Points on a hilly landscape, in no order, each with its height.
A climber steps from a point to the highest of its 2 nearest points, and stops where none of them is higher. Distance is the straight distance between rows; heights are no part of it.
K_123: [ 26   1  35  10 -11   1  28  23  14 -11 -21   0  -3  -7  35  19 -30  63
  -7  -7   4  13  41   7  67   5 -37  18   8   4 -23 -67 -20 -27  31  31
 -20  10 -56  30  30  -2  30   3 -11]  height 555
K_530: [ -2  27 -26 -19   7  -7 -12 -41   6 -12 -17 -13  -5  26  12  -9  14 -18
  -1 -45  16  -6 -11  19 -20  24  -2   5 -31 -12 -21 -45  28 -17  16   0
  -3 -19 -10 -28 -31  13  43 -61 -20]  height 542
K_71: [ 14  10  14  40   8  -2   0  52 -41  25   0  56  -5  -7   0 -12   4  22
 -14 -24  -7   0   5  28 -11  -6 -16 -20  47   6  -3 -24 -12 -12  40 -60
   5  14 -12  55  23  31  17   5  14]  height 465
K_540: [-18 -18 -64   3  29 -18  24 -22  15  -2 -17  -9 -19  35  26   9  31   9
  29 -15 -16   2  14 -12 -24  33 -27  25 -23   5  22 -13  33 -12  16   5
  37 -26  38  23  23  19 -25 -20  24]  height 571
K_866: [ -2 -14  29  16 -43 -24 -35 -11 -22  19  14  62   6  45   6 -47 -32  40
 -23  18   5 -52 -18  -4  -1 -15  25 -44  71  16  59  36  16 -37 -11  10
  30 -30  13  23  -2   4 -20 -13   4]  height 345
K_676: [ -9  23 -24 -34  10  20 -40  -7 -39 -55   7 -21 -17  19  14  -1 -33 -52
 -17  20  26 -30 -50  -8 -39  -8  41  19  57 -18 -37  39   2  -6   3  14
   0 -46   9 -39  -8  21   7 -21  21]  height 90
K_586: [-19  -4  15  -3  -9   3 -48 -34  27   7   8 -18  53  20  49 -21 -31  16
  -6  20  12  -8 -25 -41  27  10  -3 -10  -2  51   2  20  -3 -20 -31  65
  -2  -3  -4  -4 -46  -5  17   0  10]  height 437
K_498: [-22  -3  25 -11 -22  27 -26   3 -30   4 -29   4  33  -6 -23 -17  31 -34
  33  17   4 -34  14  15   4  -3   7  22 -12  -6 -20 -19  33  54 -20  20
  -4  13 -11 -17  -2 -24 -50 -37  23]  height 282
K_186: [ 11  32  45 -11 -42  -3 -14 -11  40 -10 -18 -13 -29 -36 -15  -5 -12  25
  34  29  35  -9   6 -18  10 -46   2 -15  17   1 -29 -30 -34  -8   9  -7
   4  12 -10 -10 -35   4 -40  22 -41]  height 412
K_142: [-22  31 -32  26  14  -5 -61 -46   2 -16 -22 -26  25  27  17  21 -17 -25
  25 -36  -1 -35 -21  -4   9  43 -24   9  22   0 -21 -12  32   3   4  25
  19 -37 -13 -11 -22  14  46 -53   0]  height 518
K_497: [ -8 -43  17  23  22  12  38  19  57  10  -1 -53  44 -15   3   4   5  -9
  10  16 -10  20  24  -9  48  29 -10  13 -66  17  -8  18 -34  11 -34  32
 -13  23 -11 -14 -14 -23  39  21  -8]  height 504
K_559: [ 15  29 -20  28  27   2   0   1 -56 -21  17  44 -13 -26 -11  19 -40 -42
   9  -8 -46  18 -18 -16 -39 -33  16  -1  22 -39   1  59  13 -24   0 -20
  54 -28  41  -6  27  -5  -2  32  52]  height 531
K_190: [-14 -25 -35  17   8  16  57  30 -29   2  24  43 -25  21  -7 -15  20  41
 -23  -1 -15  55   4 -17   5  -7   6 -25 -35  -6  59   3  -3 -44   3 -12
  41 -27  -1  23  62   0   0   8  13]  height 520
K_809: [-19  48   9 -13 -26 -14 -52 -37  34  -6 -22   7 -39  -2 -21  -1  -6  41
  -6   3  24  -3  13  -2  21  -7  -5  -5  37   3 -27 -34 -12  26  25 -29
 -23  24 -23   5 -15 -10 -47  20 -21]  height 394
K_275: [-11 -25  30  -2   3 -29   4 -47  62  11 -11 -42  18   1  20   8  10 -27
  29  10  30 -25 -23 -21 -20  26 -36   7 -34  21  25  25  13 -20 -20  22
  39 -15  29   2 -46  39  13   5 -18]  height 401
K_493: [-19 -10  47   9 -23  28  42  24   3  -9 -10 -11  11 -14  17 -37  43  -7
  17  20 -27 -23  -3  -8 -11 -22  10  10 -35  13  -7   0   9   9 -17   6
 -39  40   7 -15 -23   2 -40  24  16]  height 251
K_156: [-15  -4  -1 -16  24  28  31 -31  -2 -12  19 -10 -35  -3   6 -36 -24  19
 -14  40  26  36 -21  -8 -36  -6  19 -14 -27  33  16  -8 -14 -56  26   4
  33  12  16  -9  16  46  17   1  39]  height 590
K_657: [  4   0  30   5  -3  -1  30   7  19   5  30 -26  16  51  22 -23  -8  25
 -44   6  29  -3  -6   3 -14  -6   5 -14 -42   4  38  -6 -30 -68  14  11
 -26  -9   0 -47 -34  21  48 -55   1]  height 587
K_258: [ 18  40  12   1  -2  27  30  -7   3 -34   4 -29 -26 -26  10   7 -33 -20
  19   9 -18  21  10 -10  -9 -39  14  17 -24 -31 -52 -11 -31 -22  14   0
 -36  11 -18 -49 -14  11  14  34  19]  height 447
K_304: [ 17  31  -8  43   1 -12 -20  42 -16  15 -23  45 -22 -23  -8  -1   4  38
  35 -28 -39   8  10   5  -6  -3 -26 -49  23 -17   3 -17   0   9  38 -53
  55   8  -1  59   4 -12 -16  21  -3]  height 439
K_300: [  3   1  30  28 -20   8   5  25  -4 -20 -16 -37  10  24   5   0  -6  34
 -14 -18  35 -11   5   0  52  -3  -7  -1   8  13 -21 -61 -25 -23  18  19
 -17   0 -51 -12   6 -12  26 -40 -32]  height 521
K_790: [-16  -4   5  19 -27  -6  33 -25  20 -15 -28 -36 -16 -37   7  12  -8  16
  27  14 -30 -13  20  16  50   7   3 -25  13  -5 -15  12  30  19 -38  14
  -8   2  -7 -18 -16 -27  -1  27 -22]  height 59
K_472: [ 28   7  13 -12 -15  12  48  42 -13   9  20  10 -15 -16  -9  44  20 -60
  23 -15 -28  45  32  12  -3 -39  10  42 -42 -23   5 -40  -7  21   2 -15
 -85  30 -28 -13  24  16  13   0 -10]  height 670
K_464: [  8 -11  -5   0   9   7  41 -20 -10   6   7  24 -27 -29  17 -32  10   5
 -13   9  -6   8 -15  32 -57  15  -2 -15   4  30  19  29  21 -20  -1 -25
  24   6  21  17   5  36  29  19  15]  height 554
K_706: [-23 -32  10   1  24   0  11  44   1 -16  -9  -9  25  -1  15  11  17  17
  -3  13 -51  -9  -8 -60  19 -38  -1  35  -4  -5  10  16 -15   5  -4  34
 -24  27  13   9  34 -30 -69  44  29]  height 158
K_987: [ 41 -12   5 -44  12   5 -13 -14  -6 -10   8  29 -15  10 -23 -53 -59  57
 -17  43  39  15  -5 -19   9 -10  28 -22  22 -11   2   7 -17 -25  16  28
  80 -30  35 -13 -15 -20 -21 -24 -19]  height 380
K_733: [ 45  -8  10 -27   5  -9   5 -48   0  -7  -9  51  24 -19  24  12 -26 -20
 -37 -18 -33  -5  -7 -10  -6 -17  42  19 -11   6   2  28  -8   8   0  30
 -39  18  -6 -23 -40 -40  44  27  15]  height 124
K_237: [ -5  45   0  14 -22   9 -12 -22 -23  13  17  33  30   6  22   9 -38  -4
 -27  -5 -47  20  10 -21  21   0  28 -47  14   9  -2  32 -19 -14 -26  28
 -21  -8 -15 -18  -9 -20  16  16  33]  height 29
K_410: [ 30 -19  -7 -31 -21 -13  39  26   5  -1   2  28 -51  25   2  -3  17  47
 -39 -19  22  13  47  21  23  14   2  -9 -13  -7  18 -23 -18 -16  25 -39
 -21  16 -22   1  10 -31  12  -5 -21]  height 624
K_917: [-21  -8   0  21 -24  32  32  51 -41   2  15 -16  -7  25  14 -19  20 -11
 -45 -27 -15 -19   6  79   1  42  20  22 -10   8   9  -5  29  35 -16 -18
 -60   4 -22  -8  19 -12  28 -37  -7]  height 223
K_88: [-12 -31  41  29  22  12  29  28  24   0  10 -31  32 -14 -43  -1  20 -16
 -13  10  31  12  19  -5  24   0  -5   1 -14  -5  -6   8 -43   9  -5 -18
   4  27  -4 -20  17   0  23   3  -5]  height 548
K_507: [ 15  48 -16 -26 -15 -39 -23  27  27  38  -2  34 -37  30   9  -2  26  26
  -9 -44 -18 -13 -16  12   1  23  -9 -18 -38  30  23   4 -41   2  40 -35
   3  13  34  31 -71 -19 -59  30 -40]  height 651
K_112: [  7  65  30 -11 -66   6   4  15 -18 -19   3  -6 -56  22   6  -4 -15  27
  -6   3   9  -7   6  20  -2 -27  22 -10   2 -19 -22 -39 -27 -18  26  -9
 -77 -12 -38 -25  -7   0 -35  -4 -18]  height 666
K_894: [ 17   1 -13 -41   8  17  16 -32  -5 -46   4 -36 -26   4  13 -22 -29 -16
 -23  -3  19 -36 -33  41 -34  36  45  14 -24 -13 -41  26  15   3   1   7
 -15 -11   5 -41 -40 -11  55 -33 -32]  height 106
K_970: [-14 -38   2   6  16   9  28  12 -18  -7   8   6  23  14  15 -27  29 -17
 -37 -12   0 -14 -13  16 -26  15  13  22 -23  10  18  27  -1  28   0  -1
 -26   6   0 -11   4  -8  24 -17  13]  height 206
K_473: [  8  22 -67 -16  26 -44  -4   0  32   3 -11  -2 -43  44   6  26  22 -15
  28 -20   6 -28   9  10 -26  23 -27  37 -21 -38   8  11  22   7  17 -29
  27 -43  45   9   0  -2 -50  -1 -15]  height 594
K_539: [ 32  -5 -30 -69   8 -23  16 -36  17   4  22  47 -48  25 -12  -9  -8  34
 -26   0  50   3  29  16 -18  16   6  -8 -21 -32  18  -1  -6 -15  27 -23
   5 -13 -16  -1  -1 -20  27 -13 -10]  height 593
K_268: [-14  -9  22  -3 -12 -23 -22 -25  17  52  21  54  43  -1 -50  27   1 -29
   1   9  -3   9  22 -24  23   3  -1 -17 -14  -2  51  36 -12  19 -40   6
   1   0  -5   1   9 -11  -4  24  11]  height 474
K_426: [ 19 -14  50  32  -1   7 -11  33  -9 -12 -23 -29  12 -28 -24  36  41 -66
  36 -12  -2 -26   9  12 -16 -39  -3  31  -7 -41 -18 -14  26  50   7 -34
 -24  34 -10 -32  17   5  -1 -17 -15]  height 671
K_986: [ 21   6  -5 -32 -19   6  24  57  -1  -5   4 -36 -18   4  13  54  -7 -37
  44  23 -24  -2  27  17  35  -3  -5  53 -26 -34 -28 -36  11  30  -7  37
 -70 -27 -41  17  30  -1 -19  13 -16]  height 612
K_806: [ -8  39   7  27 -22  -5 -10 -19  -1  15  20   7  -8  -4 -14  34 -33 -26
  -1  22 -17   3  31  -9   8  -3  -2 -41  53  -5   3   9 -13 -17 -25 -26
 -22 -22 -40  -3  16  21  24  15  21]  height 37
K_252: [  4 -23 -44 -18  15  31  14 -21 -39  -9 -28  37  23 -16  20 -37  41  17
  -1 -34 -23  22  -5   1 -19 -14  23   3 -35   7   5 -29  47  24   5  27
  16   2  10   5  10 -19   8 -34  25]  height 274
K_741: [-26  44  23  62 -10   4 -29 -46   4  13 -21  35  31   1  17  -2 -23  23
  -5 -10 -61   5  19 -25  34   1 -16 -42  33   6 -10  -6  -2  -6  -6   5
   7  25 -18   5 -12  -5  -4   7  44]  height 21
K_759: [ -7 -11 -16 -13  28  -4 -56 -32  25  27  17  -8  -7 -23 -14 -31 -31  17
 -23   7  36  10 -22  16 -11  43   5   1  35  49 -20  18 -24  30  10 -13
  23  11  24  30 -18   2 -11  29 -19]  height 353
K_978: [ 17  14  -3   6  -1  20  12   9  32  -5  11 -66   6 -31  15  33 -32 -31
  28   3 -26  33   4 -10  32   4  -4  10 -46   6 -41  -8 -32   8 -31  32
 -45  19 -27 -23 -17 -13  26  42  -3]  height 470
K_670: [-11  30 -18  -1  -6  31 -17  -2 -36  -8 -34 -24   0 -15 -22 -14  31  16
  21 -25  -6  11  -8  12 -14 -25  12  13  -2 -15 -34 -40  23  37  12  -6
   1  27  11   0   9 -28 -53 -34  -4]  height 298
K_570: [ -9 -14  32  23  -1 -12 -32 -32  22  14 -29  17  69  -1 -19  26 -10 -15
  21  11  15  -5  29 -48  47   1 -16   2  18  -9  11   4  -4  10 -30  36
  32   1 -20  -2  -9  -7  18  -7  19]  height 448
K_732: [-28 -19 -11 -15  -3   6 -18 -19 -43  14  13  42  38  55   6   3  31 -30
 -10 -28  10  -5 -48 -35 -31   4   1  10 -33 -32  56  20  42 -17  -4  11
  38 -60  37  -1  -3  37  -3 -57  16]  height 313
K_674: [-28 -23  46 -14 -22  40 -18  17 -23 -32 -18 -35  25 -12  -1   5  -9 -31
   4  36  -6 -43  13  21  34  -7  28  28  30 -18 -26   8  27  66 -24  19
 -45  26 -29 -27   7 -31 -17  -3  33]  height 265
K_958: [-13 -53  44  29   6  18  37  19 -16  11  22  14  28 -56 -44   2  14 -33
  -5  15  16  16 -11  -8 -18 -23   4  -8 -13   1  31  39   4   0 -15 -19
  46  17  27   1  26  16  22  14  21]  height 595
K_179: [-41 -17 -44 -14   4  29 -23 -28 -23 -14 -17 -29  19  -1  26 -14  30   0
  16 -10   9  41 -14 -26  -6 -18   0 -15  -6  24   4 -32  23   5  -7  48
   9  -6  -8  -2  10  35  17 -34  32]  height 288
K_383: [-11  -6  43  34  -5  16  22  16  28  11   2 -44  10 -53  -3  -3  11 -31
  16  18 -18  16 -14  -6 -24 -15 -23 -10 -14  26 -32  14  -2   8 -22 -15
 -11  59  29 -12 -10  21 -23  40   9]  height 269
K_902: [-15  -2 -54 -24  -9  -6 -26 -37 -21 -45  -9 -17 -24  10  11   2 -10  -7
 -17   9  22  -5 -14  -1 -24 -14  28   8  61   1  -8   4  23   9  -7   4
  -7 -25  -3 -21  31   8   6  -4  14]  height 84
K_236: [-11   6   2 -37   9   8  -8 -40 -12  19  13  31  11 -17  12 -19   1 -30
   0  24 -10 -21 -18  30 -66  26   5   2  11  14  -1  21  39  17  -9   8
  -8 -18   0  21 -15  35  11   0  31]  height 526
K_403: [ -8 -45   8  -1   3  19  21  23 -26 -28   4   4  23 -17  18   2 -24  22
 -16  27 -46  12  -6 -34  33 -29  30  -8  32   9  -7  32 -14   1 -31  42
 -15  13   8  -7  30 -31 -10  45  39]  height 146
K_395: [  3   2  -4  -5 -24 -21  12 -56  43 -32 -18 -32 -17 -28   0  56 -25 -23
   5  13 -25   2  28  -9  31  -4  11  19  25 -12   2  10  17  37 -26   1
 -70  39 -29 -27  -8 -23   9  45 -16]  height 51
K_46: [-36 -42  10  -1  -1  -1  -9  12  -7  -1  -9 -19  21   7  -2  -8  51  -8
 -23   6  -4 -29 -19   8 -15   3   3  33  43  24  18  27  19  47 -14  -2
 -28  44  19  16  22 -20 -44   0   9]  height 188
K_561: [-20   1  11  10   3  -2  18 -57  41  11 -12 -41  11  -4  37 -11   3 -28
   0   8 -21 -10 -13  20 -20  46  -9 -21 -29  44  12  41  17 -10 -35  19
 -13  14   3 -22 -57  29  47   2  17]  height 387
K_257: [ 33 -12  15 -35 -29 -15  50  43  29  23  34  -2 -36  25 -20  -6  14  32
 -23  29  48  16  40  29  13   1  -6 -28 -24  -5  45  -4 -29 -44   4 -25
   0  -8   5  -4   6   8   2   0 -44]  height 663
K_948: [ -8  29 -30 -24  -5 -20 -50 -27  32  19   8  -1 -23   1  -1  24   7 -15
 -26 -24  26   7   2  13  -4  28  -3   7  15  24  -7 -12 -14  23  13 -27
 -27  18   4  13 -23  -1 -19   2 -25]  height 375
K_428: [-47 -17  16   1  26  22  25  -9  22  -5  31 -60  -4  33   3 -34 -18  19
 -24  33  37  15  -8  -7  -7  27   4 -26 -37  18  26  26 -32 -54 -13  21
  38  -3   2 -32  -6  40  24 -37  17]  height 631
K_621: [ 35   5  29  17  -5  -8  11  27 -10  -3 -11  -6  -2 -38 -34  54  25 -39
  36 -28 -35  11  23  10  30 -40 -16  49  -8 -54  -7 -39  15  43   2  -7
 -52  67 -25 -10  30 -22 -10  -5 -18]  height 714
K_825: [  3  -4   5   9 -15   3  -5 -60  39 -15  -1 -46  30   3  53 -10 -28  21
  -7   4  29   8 -10 -20   6  10  -7 -16 -15  57  14   9   1 -36 -17  53
  -4  18 -20 -33 -57   7  76 -24  -1]  height 414
K_32: [ 13  54  -5   0  21  -4 -42  10 -40  -1  37  11  -3  -6  -6  35 -38 -62
  14  -3 -22   2 -42 -24 -59 -41   7  21  23 -26 -21  24  -1 -27  13 -16
   9 -30  29  -6  21  14 -28  27  39]  height 549
K_853: [ 18 -32   9  -2 -10   8  22 -19 -25 -17 -29  57  22   3  12 -33  31  50
 -18 -12  12 -11  34  -8   8 -18   5  11 -10 -14  27 -42  22 -10  26   4
  15   2 -27 -11  -2 -19  29 -34  19]  height 261
K_659: [  6   2 -11   4  -3 -14   0   9  21   8 -25  10 -16 -25  -9 -19  -1  33
  57   2  -4  -1   9   5  17   0 -23 -19  14   2 -14 -17   1  10   4  -5
  49 -16  -1  56   1  -7 -40  18 -37]  height 415
K_240: [  2  -6 -24 -30  24 -18   8  28   3  52  24  41 -30 -17 -33   0   5  -3
   9   7  34  30   6  36  -5  23 -18  -7 -13   5  29   2  -6  17  14 -36
  41  -4  30  70  27  25 -35  33  -8]  height 527
K_702: [ -7   7 -20   1  24  26  20 -10  30   5  -5 -41 -14 -51 -27 -20  11  29
  -5  -9 -10  50  29  29   7  30  -6  -4 -38   7 -39 -16 -20  38   8 -23
   0  58   5  -1  -7 -25 -11  16  -4]  height 308
K_757: [-30  -5  43  29  17 -22 -11 -30  45   8  -4 -33  46  22   6  22 -11 -47
  38  16  -8 -32  13 -53  13   6 -25  -3 -38  -6  14  34  -5 -18 -44  26
  38 -18   6 -26 -30  15   5  12  21]  height 424
K_804: [ 24 -20  28  43  15   1 -14  -8 -13   6 -26   6  36 -61 -22   6  20 -45
   8  -9 -14  -7 -11   7 -27 -13   0 -16  26   6 -25  34  23  26  -4 -22
  37  26  19  -9   3   4  40  11  10]  height 641
K_686: [ -7  -1 -43  -9  38  13 -19 -12  21 -20  -7 -28   5 -39 -38 -21 -23  31
  -9  -2  24  22 -16   1   7  10  14 -15  14  19 -45   9 -20  29   2 -19
  52  22  23  -7  -4 -36  -8  11 -27]  height 331
K_608: [-21  -9   7   3 -23  25   1  25 -31  -4   1 -41  16 -27   2  11   8 -20
 -21 -20  -6  -3  -2  49  25  19   7   7  16  23 -19  -9  21  53 -19  12
 -61  36 -38   4  17 -12  22 -12   0]  height 243
K_781: [ 36 -22 -17 -25  11 -12   6 -27  10 -25  -4   0   3   6  26   3 -29 -11
 -18 -16 -17 -43 -19  22  -6  25  37  33 -21  -5  -7  41   4  24 -10  29
 -32  -8   4 -37 -44 -48  42   3 -21]  height 115
K_120: [  4   0 -38 -25   6  -5  10  42 -12  22 -10  46  -8  30  20 -44  43  61
 -18 -36 -12  -4 -17  -2  14   6   1   2 -23  29   9 -21   5   5  25   3
  13 -16   6  47  -6 -38 -36 -31 -34]  height 579
K_238: [ 20   4  -7 -26  37 -21  25 -38  29   7   6  36   0  19   4 -16   1   3
 -26 -15  42   9   5   7 -30  33 -14   6 -39   0   6 -13  -5 -31  34 -18
  22   6  16  -7 -24   7  56 -31 -12]  height 568
K_766: [-13 -13  28 -22   3  -3  -2 -22   0  41  17  51  19  -4 -20   1  16 -38
  24  36  10 -16   0  -2 -29   2  -5   9 -35   1  46  28  33  -5 -18  -6
  16 -11   7  30   8  26 -15  14  38]  height 501
K_800: [ 11  42 -27   9  12 -22 -47  66 -28 -13   9 -28  -2  36  -7  38 -35 -19
  11 -22   5 -30 -16  17  25  -5  -8  41  34 -29 -48 -16 -18  11  14  -2
 -29 -46 -13  19  32 -27 -33   1 -31]  height 597
K_777: [-13  13  -1  12   2  15  -2  -8  39   6  -7 -58 -28 -58 -10   8  27  12
   4  14 -20  43  14  11 -10  17 -31  -1   7  18 -28 -14  -6  28   5 -17
 -20  84  26  16 -11  21 -42  42   6]  height 289
K_405: [ 24 -29 -18 -34  37 -24 -17  32   8  31   4  47   0 -10 -31   3  13   0
  -5 -31  53  14  30  23   3  17 -31  10  18   1   0 -21  -7  15  28 -36
  32   9  12  57  18   2  16   5 -15]  height 557
K_454: [ -7 -28  37  13 -35  15  37 -31   3 -15 -24  34  11 -27   2 -21  41  36
 -13  13 -15  -7  14  -8  -3 -31  11  -5   9   1  32  -5  23  10  -4 -12
 -22  40  -9  -6  -8   6  -3   5   9]  height 247
K_379: [ 18  11 -39 -13 -26 -49 -14  30   9  29 -22  56 -14  49  24   3  49  41
 -21 -65 -18 -31 -10   0  37  12 -12 -13 -23  26  42  -5  -7 -13  29 -21
   2  -4  12  31 -44 -42 -25  -7 -67]  height 613
K_436: [ 19  -2   6 -23 -11  -3  25  16  15  -7 -17 -21 -24  -7  45  24 -17  22
  23  43   0   5  28   4  30   2 -21  28  -8  -6 -29 -39  -3  -3   7  29
 -43 -12 -41  25  10   2   1  30   3]  height 585
K_677: [ 18 -38 -14  39  22  -3  41  58 -35   5  16  36  14  18 -10 -10   1  24
 -28 -17   8  18   5  -2  13 -15 -14 -16  25  -4  26   2 -12 -30  19 -39
  33 -18   0  28  56   7  28  -6   5]  height 494
K_116: [  9 -23 -46  -7  36  -9  28  56 -10  37  20  46   1  22  13  -9  37  39
 -15 -16 -22  44 -15 -22  16   2  -7  -9 -54  32  53 -10  -5 -23  18   3
  23 -20  31  60  44  -8 -27   6  -6]  height 547
K_577: [-35  33  16  62   7  26 -29   0 -28  14  -5  15  22  37   8 -33 -38  30
  12   4 -45 -12  18 -11  44  21 -11 -41  42  10 -23 -24 -10 -20  -2  15
  32 -19 -22  15  10  15 -17 -24  56]  height 13
K_722: [  8  26  35   6 -14   5  27 -40  42 -11 -13  -4 -21 -30 -32  11 -13  22
  25  27   1  30  36 -27  10 -30  -2  -8 -28 -34 -21 -25 -40 -16   3 -13
   1  23 -21 -38 -19  -3 -12  34  -3]  height 430
K_314: [ -1  16   1  12  -1 -16 -20 -21  37  37  -3  -5  29  14  34   1  -8   8
  13 -11 -13   4  -8  -7  17  14 -31  12 -20  55  -7 -18 -23 -21   6  19
 -12  -3   3  35 -34  15   0  18  -2]  height 464
K_376: [-14  -3  12  -3 -25  -7 -32  -7 -34   2  22  39  22  51   0   0  -3 -21
 -28   3  19 -40 -33  -8 -29  -8  23  -1  31   0  35  45  23 -17 -21   6
   8 -53  22 -10  -2  15 -10 -15  10]  height 327
K_103: [-13  -2 -41   3  39   5  -2  37   0  -6  28 -42 -11  17 -12 -18   7 -11
  15  -5  26  11 -21   8 -20  34 -18 -11   2  -5 -27 -12 -10 -18  18  -5
  55 -37  35  12  22  52   2 -30  -9]  height 479
K_60: [-23 -22 -13 -39 -22  16 -21 -56  18 -34  -3 -40 -15   0  -7  -3 -21  11
  -1  52  41   1  11  -2  16  22  23 -14  35   6  -7   0   8  21 -30  13
 -17  -8 -31 -45   1  -4  22   5  -3]  height 76
K_533: [ 28 -30  14  44  -3  -6  -9  -2 -44 -21 -39  -6  14 -29   5  34  32 -52
  21 -33 -23 -39 -10   8 -24 -44   4  14  36 -26  -3  10  53  38  -2 -17
   7  13  -1 -23  15 -10  45 -21  -5]  height 682
K_499: [-13  34 -50 -20  17   5 -48 -20 -13  -6 -13 -44 -28 -29 -30 -25  10  35
  22  -3   1  22 -29   9 -44   2   9  -5  25  18 -33 -12   3  25   5 -14
  23  24  34  19  14 -22 -68  -1 -12]  height 312
K_910: [  5  39 -33  32  17 -14 -36 -13   4  -9  -4 -33  14 -17  30  26 -31 -21
  21 -11 -15   3 -34   2 -14  16 -18   6  26  27 -44   3   0   0  -1   4
   1 -14   8  12 -23  12  26  14   3]  height 492
K_654: [-17  -8  -9   0 -22  13  14 -43  34   0 -10 -39   0 -17 -14  20 -18  11
  15  26   5  22  49  10  54  48  -2 -29  -3  -2   0 -16  11  24 -39  24
 -13  -1 -53 -25   8 -13  42   1  -6]  height 68
K_408: [  6  -9   6 -30 -27   5  23  17   2   5  11   1 -11  -3  -6  50  -3 -46
  33  40 -28  24  48 -17  35 -30  16  16 -30 -35  20 -22  11  23 -32  27
 -74  -7 -38 -14  41  -6 -11  20   9]  height 636
K_61: [ -2 -24   9 -20 -10  11  -9   7   8  -2 -11   7  -4  -2 -31 -40 -10  37
  30  38  11 -14  -9 -28  23 -17   6 -22  30   0  -9   7  -4   0 -17  25
  75 -32  23  24   1 -10 -54   6 -27]  height 396
K_496: [ 11 -33   0  18   8   8  10  -6 -39 -13  -8  36  37 -43  23  20 -19 -14
 -26  -7 -58   1 -10   5  -5 -28  15  15  32  -1  -6  34  13  25 -17  27
 -38  40  -7   1   3 -30  31  30  36]  height 134
K_221: [  6 -15 -55 -14  41  -7  24  39 -12  16  38  -6 -11 -10 -33  14   0 -16
  29  -7  22  41 -29   9 -25  13 -22   0 -19 -13   7   7  10  -6  -8  -1
  54 -42  38  40  51  33  -8  12  -6]  height 500
K_896: [-16 -49  15  10  23   2  11  52  -5   8   5  -8  15 -21 -19   7  39  18
 -18  20 -13   3  -1 -19   3 -17 -25  34  37  12   8  10 -13  22   2  -3
 -16  49  26  38  45   1 -56  28  12]  height 172
K_63: [  4  62  31  16 -27   1 -25  51  -3  -5  20 -37 -30  20   3  19 -34  -9
  -1  13   7 -20 -14  13   5   3  -2  11  31  -9 -53 -21 -43 -14  14 -18
 -51 -24 -19   2 -10  11 -44  14 -15]  height 632
K_109: [ -7  25   0  15 -40 -20 -16 -45  19  -9  -6  -4 -23  -9  10  55 -18   3
   7  12 -20  13  28 -32  24 -11 -17  -8  47 -19   0 -24   0  -7  -8   2
 -60  15 -43  -6  12  20   2  25  -2]  height 44
K_443: [ -1  46 -34 -30  -9 -35 -27   9  20  21  14  39 -51  53  -4   1  29   2
   3 -16   7 -25   5  22 -20  29 -11   3 -25 -22  32   7   3  12  23 -49
   7 -22  21  19 -29 -14 -70   6 -30]  height 618
K_936: [ 21  13  35 -17 -48 -19  13  45   2   6  19  -7 -29  40  11  14  15   7
  -9  11  43  -9  12   2   2 -32   3   0   7  -1  26 -33 -27 -50   5 -19
 -47 -19  -9  -5  -4  31  -9 -11 -29]  height 707
K_817: [ 16   0  30  28  -5 -12  32  17   6 -11 -16 -23  14  40  47 -25   4  32
 -33 -34  12 -40  -3  11   6  14 -13  10 -19  21  -1 -28  -4 -42  35   2
 -13 -14 -11 -32 -34  -3  40 -56 -31]  height 553
K_690: [-16  -3 -12 -23   6  34   2  -8 -37 -50  17 -28 -19  29  24 -29 -23 -33
 -23  13   2 -18 -25  14 -42  15  51   7 -22 -27 -13  41   2  -4  -6  28
 -22 -16   1 -66 -21  15  34 -33  31]  height 98
K_980: [-28 -13 -24  -4  14  28  -3  -2 -28   4   6   2  29  17 -25  -6  30 -10
   7 -35  22  38 -12 -36  -6 -22   6 -20 -29 -23  25 -24  14 -27   2  28
  45 -41  12 -19  23  35  17 -61  18]  height 301
K_431: [-17  -4 -15  44  49   6  -9  10 -18  -7   0 -16 -13  -5  -7  -5  -1  -2
  13  -1  -1  14 -12  -3 -43 -12 -22   6  21  12 -14  -7   2 -35  36 -42
  57   7  41  20  39  56   1  -2  35]  height 487
K_826: [ 19 -11  18  -7 -22 -20  17  34  -1  30  13  45  -3  -2 -42 -14  40   0
  -9  -3  29   3  11  20   0  -2  -8 -25 -28 -25  49  14 -12  -9 -14 -32
  19 -14 -10   9 -21 -14   2 -13 -49]  height 621
K_797: [ 38  13  56  -1 -22 -10 -34 -16 -26  14  11  56   0  14 -26 -60 -55  51
 -34  33  23 -16  -5 -13  10 -20  24 -52  42  -4  28  32 -18 -43   8   8
  68 -20  23 -19 -41 -11  -8 -15  -8]  height 364
K_622: [  6   4 -34  74  34 -19   1  -1 -14 -18  -8   2 -13  -7 -10  21  -5 -10
   4 -19 -24  -4 -32 -32 -29 -28  -6 -15  35 -13  -3  46   2 -37  17 -33
  67 -16  44 -16  37  11  12  22  14]  height 510
K_328: [ 31 -40 -13 -46  24 -22 -12  29  -2  19  15  60  20   5 -41  -9  33   2
 -11 -32  50 -23   5  14   1  18  -5  15 -29 -27   8  -1  -2  24  10 -18
  26 -20  -1  27   1 -35   8 -25 -52]  height 586
K_572: [ 19  45 -38 -10  18 -25 -38  37 -33   9  27 -11  -1  24   0  40 -24 -60
  30 -16 -35 -16 -43  10 -33 -15  -2  19  30 -31 -27  21   4  20 -11  -3
 -24 -56   8  25  29  -8 -36   9  -8]  height 570

For each start below, name the point where the climber stops.
K_431: K_936
K_454: K_507
K_300: K_621
K_570: K_428
K_866: K_507
K_741: K_533
K_676: K_533

Call two points neighbours if one is among the 2 nearest of the other. Go from one point of each pair to the other, from neighbour to neighbour, staying as high as possible. Name the lowest point that can't be avoided.
K_533, K_507: K_561
K_533, K_428: K_300
K_936, K_507: K_103
K_533, K_621: K_426
